A landscape with many valleys, sampled at points; each row gives a point and its height.
From any point a ball rolls to the lowest of the 2 points nearest to it. It stops when none of these is lower. Distance is the straight distance between rows; heights are no part of it.
k_362 h=495: -32; -24; -42; -1; -30; 14; 58; -9; 27; 0; 12; 17; 27; -1; -12; -48; -6; -4; -26; 17; -19; -48
k_224 h=662: 18; -3; -29; -29; 20; 23; 50; 2; -11; 28; 30; -32; 19; -42; 23; 9; -13; 58; 29; -20; 16; -29
k_130 h=350: -4; -27; 17; 16; -37; 43; -19; -70; -36; -75; 3; 20; 15; 84; 10; 17; 56; 23; -35; 14; -37; 60
k_543 h=753: -7; -25; 37; 59; -16; -16; 17; 16; 19; 26; 23; 8; -31; 24; -29; -29; -44; -33; -54; 31; 9; -20
k_587 h=317: 6; 7; -40; -13; 62; -34; 5; -8; -5; 28; -46; -5; 26; -33; 4; -6; -36; 56; -9; -25; -14; 19
k_316 h=587: 17; 31; 1; -3; 0; -14; -30; 11; -80; 3; -30; -10; -48; -20; -3; 42; 39; -78; 41; -4; 40; 25
k_379 h=726: -22; 73; 0; -27; 76; 18; 8; 45; -4; 69; 25; -42; -9; -36; -20; 45; -13; 6; -37; 7; 25; -42
k_606 h=775: 10; -2; 21; 22; 3; -32; -22; 20; 17; 41; 2; 11; -52; -8; -51; -2; -53; -58; -45; 20; 38; -18
k_542 h=444: 3; -35; 19; 71; -28; 31; 12; -22; -1; -13; 45; -3; 10; 62; 25; -33; 24; -3; -45; 21; -13; 29
k_847 h=512: -27; -25; -46; 22; 13; 48; 16; -31; 17; -77; 40; -6; 54; 97; 31; -38; 6; 10; -45; 23; -28; -5
k_529 h=256: 30; -23; 26; 54; -33; -18; -45; -17; 0; -18; -3; 54; -10; 35; 5; -21; 14; -69; -9; 14; -7; 47
k_396 h=578: -40; 35; -88; -26; 9; 4; 47; 11; 19; 16; 1; -13; 39; -55; -43; -27; 23; 16; 38; -22; 20; -47
k_583 h=410: 48; -17; 36; 36; -39; -8; -16; 6; -1; 14; 54; 21; -53; 14; 0; 14; 1; -84; -5; 6; 50; -11
k_650 h=553: 8; -10; 8; -31; 35; -31; -28; 13; 31; -21; -1; -52; 1; -53; 2; -9; -18; 68; 43; -16; -2; 5
k_214 h=472: 31; 29; 26; -28; 1; -38; -38; 36; -2; -14; 13; 11; -22; -68; 4; 27; -18; -50; 47; 5; 23; -21
k_260 h=158: 24; -23; 47; 41; -25; 13; -29; -18; 4; 7; -9; 66; 25; 36; 29; 8; 24; -3; -15; -7; -33; 64
k_202 h=624: 9; 17; -2; -39; 31; -55; -57; 47; 63; -23; -4; -35; -23; -67; -44; -17; -10; 53; 2; -26; 7; 7
k_101 h=391: -10; -27; 45; -14; -70; 6; -3; -57; 22; -31; 5; 5; -26; 38; 4; -13; -30; 19; -17; 41; -18; -17
k_504 h=408: -7; -31; -67; -29; 25; 7; 16; -50; -6; -23; -51; -28; 31; 48; 13; -34; 0; 34; 10; -17; -19; 21
k_577 h=461: 35; -9; 53; 29; -45; 9; -9; -5; -46; 25; 11; 14; -44; 22; 9; 37; 32; -49; 0; -2; 35; 25
k_753 h=314: 38; -10; -37; 3; 33; 10; 28; -16; -54; 7; -17; 22; 50; -11; 46; 7; 29; 30; 35; -34; -26; 45
k_709 h=638: 26; -7; 21; -36; -8; -54; -59; -16; 56; -30; -39; -12; -41; -2; -23; -11; -34; 7; 17; -4; 10; 10
k_465 h=640: -11; 29; -18; -27; 5; -30; -36; -9; -52; 20; -50; -41; -51; -45; -28; 11; 8; -25; 17; 10; 49; 21
k_949 h=135: 4; -39; 9; 3; 18; 1; -24; 9; 38; -27; -12; 21; 34; 36; 15; -17; -16; 15; 17; 3; -56; 15
k_732 h=361: 9; 28; 36; 17; 20; -29; 3; -31; -46; 18; -49; 39; -4; -21; 24; 41; -17; 35; 34; -15; -13; 49
k_921 h=569: 31; -3; 6; -30; 14; -41; -48; 35; 48; -12; 3; -12; -29; -59; -41; -7; -29; -20; 34; 1; 15; -7
k_357 h=453: -11; -27; -18; -23; -11; -17; 30; -24; 46; -3; -28; 31; 22; 16; -8; -30; -40; 29; -46; 0; -39; -30
k_133 h=68: -26; 44; 2; -20; -7; 15; 15; 17; -55; 36; -19; -42; -33; -14; 12; 51; 6; -27; 0; 2; 35; -37
k_89 h=290: 0; -19; 45; -15; -74; 20; 15; -11; -16; 5; 22; 9; -26; 0; 23; 13; 5; -8; 11; 27; -1; -27
k_981 h=351: 28; -12; 19; 5; -27; -16; -36; 14; -4; -8; -6; 33; -15; -21; 5; -4; 6; -53; 40; 17; 0; 14
k_608 h=409: 7; -36; 8; -1; -53; 46; 12; -38; -43; -23; 19; 14; 10; 27; 24; 4; 61; 13; 1; 9; -27; 31
k_283 h=371: 10; -12; -68; -28; 37; -14; 19; -37; 14; 18; -58; -24; 16; 25; -2; -27; -30; 58; -33; -39; 7; 12
k_93 h=635: -39; 35; -60; -24; 23; -21; -2; 25; -16; 8; -33; -21; 19; -76; -12; -18; 21; -2; 38; -6; 9; -8
k_113 h=223: 19; -2; -15; -11; 44; -26; 16; -50; -21; -11; -53; 16; 33; 6; 37; 8; -29; 64; 29; -29; -31; 41
k_544 h=315: -21; -25; 36; -6; -29; 2; -39; -25; 52; -77; 9; -1; -7; 70; 2; -30; -27; -9; -25; 46; -24; -19
k_352 h=693: -20; 42; -18; -41; 4; -53; -32; -3; -16; 3; -52; -20; -13; -72; -8; -7; 3; 24; 3; -1; 18; 11
k_950 h=277: -3; -23; 36; 22; -16; 27; 6; -82; -15; -31; -21; 23; -12; 98; 13; 24; 1; 41; -8; 9; -31; 48
k_884 h=273: 4; -8; 15; 19; -22; -3; 18; -20; -12; 20; -26; 85; 30; 16; 31; 11; -9; 2; -13; 2; -48; 14
k_566 h=381: 9; -4; -18; 23; 8; 32; 11; 29; -38; 28; 2; 17; 48; -20; 35; 15; 77; -5; 28; -39; -1; 47
k_659 h=386: -9; 13; -5; -24; -16; -33; 33; -46; 12; 16; -59; 63; 14; -10; 9; 3; -42; 35; -22; -2; -33; -7
k_634 h=233: -11; -38; -28; 14; 21; 17; -9; 17; 23; 8; -8; -31; 14; 1; -10; -31; -1; 15; 39; -3; -15; 4
k_147 h=185: -30; 1; 8; -4; -45; 16; 31; 3; -21; 41; 7; -28; -36; -5; -6; 5; -5; -20; -13; 21; 39; -46
k_243 h=547: -27; -40; -25; -25; -8; 35; 15; -45; 32; -55; 19; -47; 17; 84; 20; -32; -8; 38; -22; 19; -10; -20
k_488 h=642: -3; 20; 25; -17; 43; -27; 9; 62; 11; 22; 11; 24; 16; -70; -15; 26; -35; 13; -3; -2; -18; -26
k_77 h=507: 21; 23; -21; -33; -17; 25; 74; 1; -43; 15; 7; 39; 41; -16; 59; 28; 11; -3; 6; -26; -6; -42
k_689 h=466: 12; 31; 47; 30; -3; -2; -13; 14; -48; 58; -16; 22; -40; 15; 7; 58; -14; -49; -19; 2; 33; 2
k_58 h=471: 18; 4; 18; -10; 24; -16; -18; 13; -38; -6; 0; -28; -2; -57; 25; 15; -1; 31; 61; -6; 7; 21
k_469 h=697: -11; 44; -40; -34; 52; 9; 42; 33; 11; 50; 30; -29; 10; -56; -25; 15; -14; 44; -19; -19; 27; -47
k_948 h=307: 11; -37; 10; 58; 4; 24; -15; 31; 23; 22; 43; -27; -18; 17; -29; -27; -4; -24; 26; 6; 21; 5
k_740 h=798: -19; 43; -17; -6; 7; -18; -29; 30; 11; 42; -6; -17; -53; -26; -61; 1; -13; -79; -36; 20; 63; -37
k_915 h=521: -23; 46; -29; 26; 7; 19; -28; 47; -37; 12; -5; -21; -10; -24; -17; 24; 52; -85; 66; -10; 40; -2
k_762 h=478: -21; -22; -28; 75; -10; 41; 32; -6; 31; -44; 62; 4; 52; 57; 10; -57; 31; 0; -43; 20; -34; 11
k_155 h=449: -14; 20; -31; 42; 31; 30; -6; 55; -24; 40; 13; -1; 29; -31; -3; 14; 51; -28; 57; -20; 13; 12
k_425 h=799: -20; 72; -13; -44; 15; -24; -38; 45; 20; 37; -6; -23; -43; -62; -51; 11; 7; -12; -39; 6; 44; -29
k_869 h=402: 6; -24; 34; 52; -34; 43; -11; -54; -7; -49; 36; -1; 34; 65; 15; -8; 69; 12; -83; 13; -11; 78
k_213 h=720: -25; -45; 18; 36; 7; -2; 21; 49; 75; -20; 41; -3; -3; 20; -70; -45; -32; -22; -11; 6; -21; -20
k_697 h=243: 9; -25; 13; -11; 1; 22; 5; -57; 17; -27; -11; 28; 29; 73; 38; 16; -27; 54; 1; 1; -50; 14
k_637 h=765: -44; 104; -29; -52; 33; 0; -2; 66; 34; 40; 35; -34; -25; -57; -75; 20; 37; 16; -49; -13; 30; -44
k_726 h=368: 2; 44; 30; -1; 36; -20; -3; 12; -97; -8; -4; -9; 7; -54; 49; 53; 35; 5; 45; -28; 10; 24
k_215 h=359: 52; -43; 14; 54; -25; 11; -27; 3; 23; -12; 76; -16; -42; 26; -14; -23; 19; -59; 24; 2; 41; 16
k_437 h=683: 21; -29; 18; -7; 3; -21; -50; -39; 7; -24; -45; -34; -41; 42; -10; -7; -19; 6; 37; 3; 8; 37
k_846 h=535: 4; -1; -84; -39; -6; 28; 68; -13; 40; 3; 9; -5; 36; -21; -32; -52; -7; 29; 2; -28; 13; -52
k_856 h=390: 4; 6; 51; 47; -13; -7; 1; 27; -17; 59; -11; 69; 3; 7; 13; 31; -14; -37; -31; 3; -5; -2
k_336 h=455: 3; -12; -30; -5; -47; 59; 57; -11; -27; 2; 39; 33; 41; 7; 39; -7; 56; -6; 5; -5; -15; -13
k_33 h=583: -14; -27; -4; -63; -19; -3; -6; -41; 44; -33; -27; -49; -11; 52; 11; -18; -4; 69; -6; -2; -3; -11
k_838 h=571: -13; 40; -3; -27; 17; -12; 39; 30; -26; 23; -6; 20; 29; -53; 37; 38; -14; 6; -1; -14; -3; -49
k_7 h=694: -15; -23; 13; 0; 22; -2; 15; 77; 51; 0; 25; 24; 17; -43; -58; -6; -21; -16; 23; -2; -38; -18
k_772 h=229: -20; 86; 16; -17; 30; -4; -1; 20; -75; -4; -23; -37; -10; -35; 45; 77; 11; -22; 10; -24; 10; -25
k_925 h=246: 9; -23; 32; 43; -16; 0; -40; 7; 61; -93; 56; 14; 3; 64; 0; -41; -8; -45; -30; 40; -27; 3
k_476 h=623: 4; -22; -12; -44; -19; 3; 23; -39; -13; -1; -18; -37; -7; -10; 16; -2; -10; 60; 19; 1; -7; -5
k_318 h=735: 0; -49; 46; 48; 14; -8; -1; 20; 59; -16; 22; -1; -10; 69; -18; -32; -47; -7; -41; 17; -22; -6

For each start below, name the point where the ball stops.
k_202 | k_133
k_396 | k_260
k_465 | k_113
k_709 | k_260
k_7 | k_949
k_33 | k_949
k_425 | k_949
k_577 | k_949

Call two points neighbours if one is among the 2 nearest of the other. Go from one point of each pair to the other, from neighbour to neighbour, staying as low as possible. Name the highest point that can't be avoided.
k_260, k_949 | k_689
k_925, k_133 | k_101
k_925, k_113 | k_58
